Each row is a point on a landscape with many peaks, with its height.
From any point a climber takes the steepest step (rise divided by distance) to one of its 5 nearest points. It stops when none of these is higher. Distance is the straight distance between rows; heights are no part of it.
k_187 (h 316): [125 113 172 145  49 168 148 122 109 186 141 114  98 101 139 102 116 156
 153 129  91 100 114 127 108]
k_24 (h 589): [128 127 143 148  82 142 143 117 126 150 144 120 108 111 152 111 130 148
 141 134 107 123 114 132 109]
k_691 (h 184): [134 140 165 117 120 158 140 136 121 165 120 117 116 121 120 141 136 144
 139 145  83 158 143 101  96]
k_59 (h 441): [137 141 139 109 193 107 128 143 134 110 129 134 161 141 127 145 147 115
 100 121 132 146 141 122 126]
k_937 (h 367): [140 121 159 127 100 149 139 133 115 148 123 121 114 127 130 136 130 155
 133 153 108 141 129 125 104]
k_843 (h 561): [109 145  78 103 231  76  91 158 143  54 123 141 160 144 123 169 129  83
  96 112 159 166 130 121 150]
k_69 (h 533): [126 123  89 110 194  98 107 136 142  82 129 153 150 142 124 139 147  98
 113  98 165 133 130 136 152]
k_17 (h 477): [116 132  67 105 215  84  96 149 142  52 118 148 152 140 106 154 136  81
 105 106 167 142 122 143 159]
k_134 (h 456): [146 152 152 116 141 142 139 139 127 143 119 114 147 135 128 151 128 128
 123 137 113 157 141 109 113]
k_375 (h 438): [119 113 100 125 132 131 125 116 129 120 130 139 126 126 126 129 124 125
 118 139 147 128 123 135 155]
k_626 (h 511): [144 151 146 109 159 128 133 148 127 134 123 123 158 134 131 154 131 125
 113 134 124 148 144 117 120]
k_902 (h 466): [139 128 177 142  79 150 151 128 123 172 130 119 111 112 139 120 132 154
 147 144  96 123 118 126  77]
k_692 (h 44): [145 128 143 126 111 142 129 133 127 144 120 116 121 121 123 142 131 146
 129 143 117 150 142 120 113]
k_862 (h 454): [114 126 139 152  81 145 135 110 129 151 138 114  96 121 144 106 109 140
 141 127 126 111 107 148 121]
k_372 (h 526): [138 147 153 102 180 128 141 144 131 131 123 133 155 142 121 148 150 119
 106 129 107 149 143 107 116]
k_3 (h 299): [113 120  59 119 171  68  89 117 141  55 131 153 159 141 118 125 142  84
 118 100 176 122 113 160 180]
k_887 (h 231): [106 103  52 129 160  79  90 111 144  66 128 144 144 129 124 109 128  92
 124 101 173 114 114 151 196]
k_95 (h 123): [136 162 109  80 244  88 108 157 138  94 120 154 164 162 122 188 161  82
  83 138 119 186 142 112 127]
k_233 (h 422): [113 120 102 146 109 121 121 111 135 116 122 133 111 134 127 111 118 136
 130 140 154 106 117 159 153]
k_789 (h 353): [111 115 127 154  61 128 126 100 135 126 130 109 102 117 125  87 104 143
 141 122 146  92 113 150 131]
k_476 (h 304): [123 101 138 156  56 146 139  97 133 145 129 109  94 127 124  74 106 158
 156 115 139  70 121 147 136]
k_200 (h 617): [121 144  92  94 220  79  92 155 139  65 129 145 166 142 125 174 144  90
  91 121 145 168 131 116 139]
k_739 (h 429): [135 124 109 125 138 132 126 120 129 121 130 135 135 123 125 135 126 112
 123 127 140 141 131 126 142]
k_520 (h 628): [119 137 111 106 207  91  98 159 126  82 130 138 157 138 114 152 138  98
  90 116 145 153 138 118 131]
k_207 (h 440): [122 127  81 109 174  91 101 130 144  96 135 154 154 142 114 127 141  96
 121 105 174 122 124 145 150]
k_535 (h 224): [130 147 174 117 124 160 146 141 116 167 124 109 121 118 133 152 139 148
 136 142  82 167 148  97  89]
k_270 (h 281): [138 144 184 122 109 162 144 138 114 172 121 121 105 130 129 137 138 154
 141 149  80 156 148 100  77]
k_466 (h 329): [134 145 199 123 108 165 154 149 109 178 125 115 113 123 139 138 142 161
 146 150  75 149 148  89  67]
k_586 (h 408): [143 134 189 140  74 172 154 128 116 184 138 124 111 110 139 116 125 155
 157 142  82 120 122 113  67]
k_884 (h 465): [141 136 128 124 135 131 133 135 125 132 132 118 140 121 125 142 126 128
 122 136 133 147 138 118 127]
k_416 (h 493): [115 121 129 158  94 140 137 111 131 137 133 127  97 122 144 116 123 143
 136 129 127 125 111 146 122]
k_647 (h 464): [135 120 113 132 120 133 130 123 124 129 130 132 119 122 126 140 124 126
 124 133 140 136 129 126 136]
k_897 (h 459): [140 135 119 121 175 119 125 144 127 111 132 129 159 140 131 142 140 117
 115 112 141 142 141 115 133]
k_703 (h 599): [133 128 123 104 199 100 111 152 134  96 130 139 158 143 124 145 146 115
  98 115 143 142 143 116 131]
k_664 (h 352): [129 162 117  88 226  96 110 147 135  91 131 146 160 155 120 180 148  90
  81 128 118 182 141 107 112]
k_486 (h 338): [142 124 147 132 105 140 137 129 124 142 124 127 109 118 140 135 139 149
 131 144 117 140 131 127 112]
k_33 (h 326): [113 108 109 167  58 126 120 102 129 122 133 107 102 117 131  83 107 151
 142 117 150  83 122 153 149]
k_979 (h 468): [130 142 145 110 197 116 124 148 127 114 127 131 156 146 109 151 146 109
  90 126 122 156 140 105 121]
k_671 (h 475): [125 125 120 145 106 136 139 120 130 131 136 129 104 123 135 127 129 139
 135 138 133 124 125 136 133]
k_351 (h 586): [136 150 146 103 203 121 129 146 127 121 128 138 157 146 115 153 152 112
  85 126 102 172 139 103 109]
k_537 (h 395): [144 135 187 136  87 167 152 139 118 181 133 126 106 118 135 131 127 155
 154 147  81 133 129 108  71]
k_494 (h 392): [131 120 184 146  57 162 147 120 105 189 136 118 107  96 135 107 112 159
 146 140  87 105 115 125  91]
k_121 (h 245): [120 116  73 124 153  87 100 110 140  92 130 144 153 124 116 117 125 101
 121 110 169 115 119 148 180]
k_460 (h 199): [111 119  83 148 109 101 113 108 139  97 129 133 119 133 139 108 114 133
 141 135 166  93 116 160 174]
k_130 (h 80): [131 120  86 117 158 108 113 124 140 113 128 143 142 127 117 132 119  99
 123 124 156 124 125 132 160]
k_71 (h 198): [127 107 156 160  31 174 159 101 119 184 132 105  86 117 142  84 101 162
 174 128 118  75 112 142 130]
k_482 (h 384): [118 124 116 155  96 127 124 108 138 131 123 122 109 129 135 107 108 144
 133 130 149 103 116 158 133]
k_561 (h 540): [132 128 172 148  71 154 136 125 122 167 142 117 109 111 146 109 121 151
 151 136  98 124 115 127  95]
k_169 (h 122): [136 150 166 110 143 155 143 138 127 156 115 118 134 124 129 150 136 136
 132 146  90 164 146 101  97]
k_139 (h 310): [120 111  85 137 121 111 112 119 132 108 117 145 125 133 118 117 118 126
 123 139 162 104 121 156 165]
k_720 (h 241): [144 121 131 125 115 142 134 130 125 135 128 121 123 126 132 139 132 139
 125 144 122 147 133 124 120]
k_443 (h 517): [135 151 158 103 192 133 147 149 125 129 128 135 149 144 123 147 160 118
 101 133  92 166 146  97 111]
k_306 (h 391): [144 131 191 136  65 166 151 130 107 188 133 124 113 102 139 118 114 160
 154 143  84 112 119 119  80]
k_214 (h 461): [121 123 107 136 116 134 137 119 125 131 128 137 118 130 127 125 129 126
 129 141 146 121 125 145 141]
k_182 (h 286): [125 119 176 153  40 178 163 116 105 188 138 110  92 104 145  96 111 166
 166 133  86  88 119 127 117]
k_753 (h 615): [129 154 137  97 211 102 110 146 127 109 127 140 163 148 110 155 147 102
  80 128 117 181 137 104 107]
k_295 (h 359): [133 143 206 129  95 170 156 151 113 190 136 120 106 120 143 132 137 163
 158 152  71 141 144  89  61]
k_984 (h 182): [129  98 135 169  28 148 148  95 131 155 130 111  95 123 139  76 100 165
 168 121 140  62 107 149 143]
k_732 (h 315): [117 111 131 158  57 138 137  96 129 143 134 112  97 123 124  80 103 158
 148 118 133  75 118 153 129]
k_573 (h 190): [103 113  70 146 111 107 109 117 136  87 123 132 127 133 129 106 115 128
 134 128 170  97 123 157 181]
k_129 (h 166): [113 129  96 152  88 117 115 108 133 106 122 118 109 132 133 104 107 143
 135 127 160  93 116 159 155]
k_430 (h 314): [145 138 144 119 133 143 131 139 125 140 121 112 134 119 125 151 124 129
 128 144 118 149 140 112 117]
k_978 (h 205): [136 134 166 121 105 149 142 138 120 158 122 121 116 123 126 138 128 147
 138 147  93 144 137 112  91]
k_42 (h 328): [118  99 126 160  50 135 135 104 125 137 131 108 102 118 127  77 109 160
 150 118 152  77 119 152 144]
k_288 (h 152): [124 120  77 131 143 103 105 110 134 106 124 141 145 124 114 124 124 110
 116 123 172 111 126 145 166]
k_670 (h 413): [117 123 120 149  82 132 125 110 132 134 130 119 100 124 140 104 111 137
 137 126 141 105 113 152 131]
k_804 (h 597): [125 145 109  96 221  80 100 157 130  75 120 141 164 145 123 174 138 102
  88 118 137 168 135 116 133]
k_356 (h 370): [137 137 195 138  95 176 159 140 117 186 135 127 105 124 140 127 139 161
 154 143  80 137 137 101  67]
k_436 (h 372): [124 111  65 108 192  75  94 130 148  46 123 150 156 144 108 138 143  85
 112 101 171 119 116 158 172]
k_711 (h 153): [137 159 106  86 238  81 101 152 139  78 120 155 169 161 127 186 155  85
  84 129 130 179 140 114 137]
k_61 (h 227): [126 120  89 119 165 107 110 121 138 102 134 144 148 135 121 129 128  99
 119 106 165 120 132 143 157]
k_668 (h 463): [126 148 128  98 210  96 107 159 125  94 123 135 161 146 111 156 145 104
  79 121 125 164 137 113 122]
k_749 (h 663): [122 139 101 103 211  87  95 156 130  69 126 137 154 137 116 157 139  90
  94 115 147 161 136 121 142]
k_949 (h 383): [139 139 199 136  69 188 170 142 104 199 140 119 107 107 148 122 126 158
 159 144  68 125 134  92  54]
k_922 (h 330): [118 114 160 152  65 158 144 113 121 162 138 114  95 107 143  94 106 153
 145 123 104 109 118 130 117]
k_164 (h 183): [119 104 145 161  52 160 145 103 124 162 128 106  93 120 127  73 108 158
 157 117 123  79 115 142 127]
k_269 (h 419): [137 157 156 104 166 144 150 141 123 146 119 124 149 144 133 155 142 117
 117 132  95 161 146 103 113]
k_540 (h 500): [143 139 122 124 156 122 129 139 132 125 128 127 156 129 137 146 135 119
 119 121 137 145 144 120 132]
k_934 (h 244): [142 138 149 116 131 142 140 131 121 150 113 114 132 130 121 150 131 134
 131 140 106 148 138 105 107]
k_235 (h 240): [115 109 158 159  49 163 153 104 114 174 140 108  91 109 133  87 111 157
 155 126 108  88 115 131 122]
k_958 (h 323): [125 118  92 128 140 112 118 118 134 119 125 139 132 127 112 130 122 110
 119 132 155 123 129 134 155]
k_480 (h 169): [126 106 146 159  33 154 154  97 127 173 123 106  92 121 138  83 101 166
 172 126 121  65 115 145 134]
k_330 (h 601): [114 127  85 104 210  90 106 153 138  62 123 144 147 140 118 152 139  90
 106 100 160 145 126 140 149]
k_74 (h 176): [131  98 139 162   4 160 153  88 127 178 122 102  87 117 136  90  87 166
 183 128 127  69 107 147 132]
k_379 (h 51): [144 137 157 116 125 161 133 141 126 158 118 114 123 120 123 147 130 140
 130 148 100 159 136 109 101]
k_193 (h 577): [134 121 123 138 108 137 141 124 124 130 128 125 112 125 135 136 132 133
 125 148 129 133 133 131 137]
k_950 (h 321): [134 127 187 147  49 173 159 127 104 200 138 115 104 104 133 109 110 157
 146 146  78 107 117 125  87]
k_319 (h 262): [127 117  93 121 149 113 119 119 140 116 132 135 144 124 127 129 124 105
 119 124 157 132 132 128 144]
k_11 (h 448): [128 128 107 110 187 105 113 138 132  98 127 140 148 141 120 137 146 105
 114 111 154 136 130 131 140]
k_178 (h 187): [104 108  61 140 142  87 104 114 143  76 122 149 137 136 116 110 118 105
 131 117 176 100 119 147 199]
k_434 (h 371): [118 115 145 152  66 153 142 114 126 156 140 109  94 116 138  96 111 144
 138 129 118 110 111 137 119]
k_812 (h 300): [126 119  73 120 155  97 107 117 141  94 124 154 153 129 113 126 126  96
 119 113 168 120 122 141 164]
k_956 (h 430): [148 135 139 115 133 137 134 132 123 140 123 114 143 124 125 142 130 132
 118 132 122 149 142 116 129]
k_361 (h 476): [142 156 151 106 159 143 150 137 123 143 114 117 154 137 128 156 136 118
 120 139 105 158 145 104 115]
k_346 (h 331): [128 116  63 114 173  78  91 127 146  57 125 153 150 138 113 130 146  88
 117 105 178 113 121 152 171]
k_603 (h 229): [110 115  38 126 167  68  92 114 147  45 126 154 155 135 121 124 135  76
 122  87 184 118 116 158 192]
k_781 (h 197): [118 103 152 157  42 169 157 101 122 171 133 108  85 121 141  85 106 165
 174 123 114  77 112 137 127]
k_928 (h 677): [131 127 154 145  91 137 133 122 123 151 133 121 105 121 143 128 138 149
 139 143 109 129 114 133 112]
k_966 (h 284): [119 117  66 131 156  71  88 121 147  73 135 150 158 129 122 123 130  96
 125 106 177 116 124 150 183]
k_479 (h 485): [126 119  68 103 209  87  97 148 146  48 122 149 151 149 105 147 142  83
 105 101 169 138 125 144 155]
k_363 (h 379): [145 151 204 132  78 188 168 149 106 199 142 117 105 110 149 127 125 165
 158 146  68 127 144  86  58]
k_822 (h 230): [138 159 171 107 166 144 156 152 111 159 118 122 147 132 136 156 150 127
 116 132  86 164 151  91 111]
k_276 (h 162): [109 111  72 142 124 104 104 110 137  83 131 139 127 137 122 105 113 123
 137 127 165  92 118 149 190]

Two climbers start at each pair of points below. Name the first point that both come to, or write -.
k_276 and k_346 => -
k_178 and k_3 => k_330
k_812 and k_887 => k_330

For each start below, name the point where the climber stops.
k_74 => k_928
k_130 => k_193
k_573 => k_193
k_164 => k_928
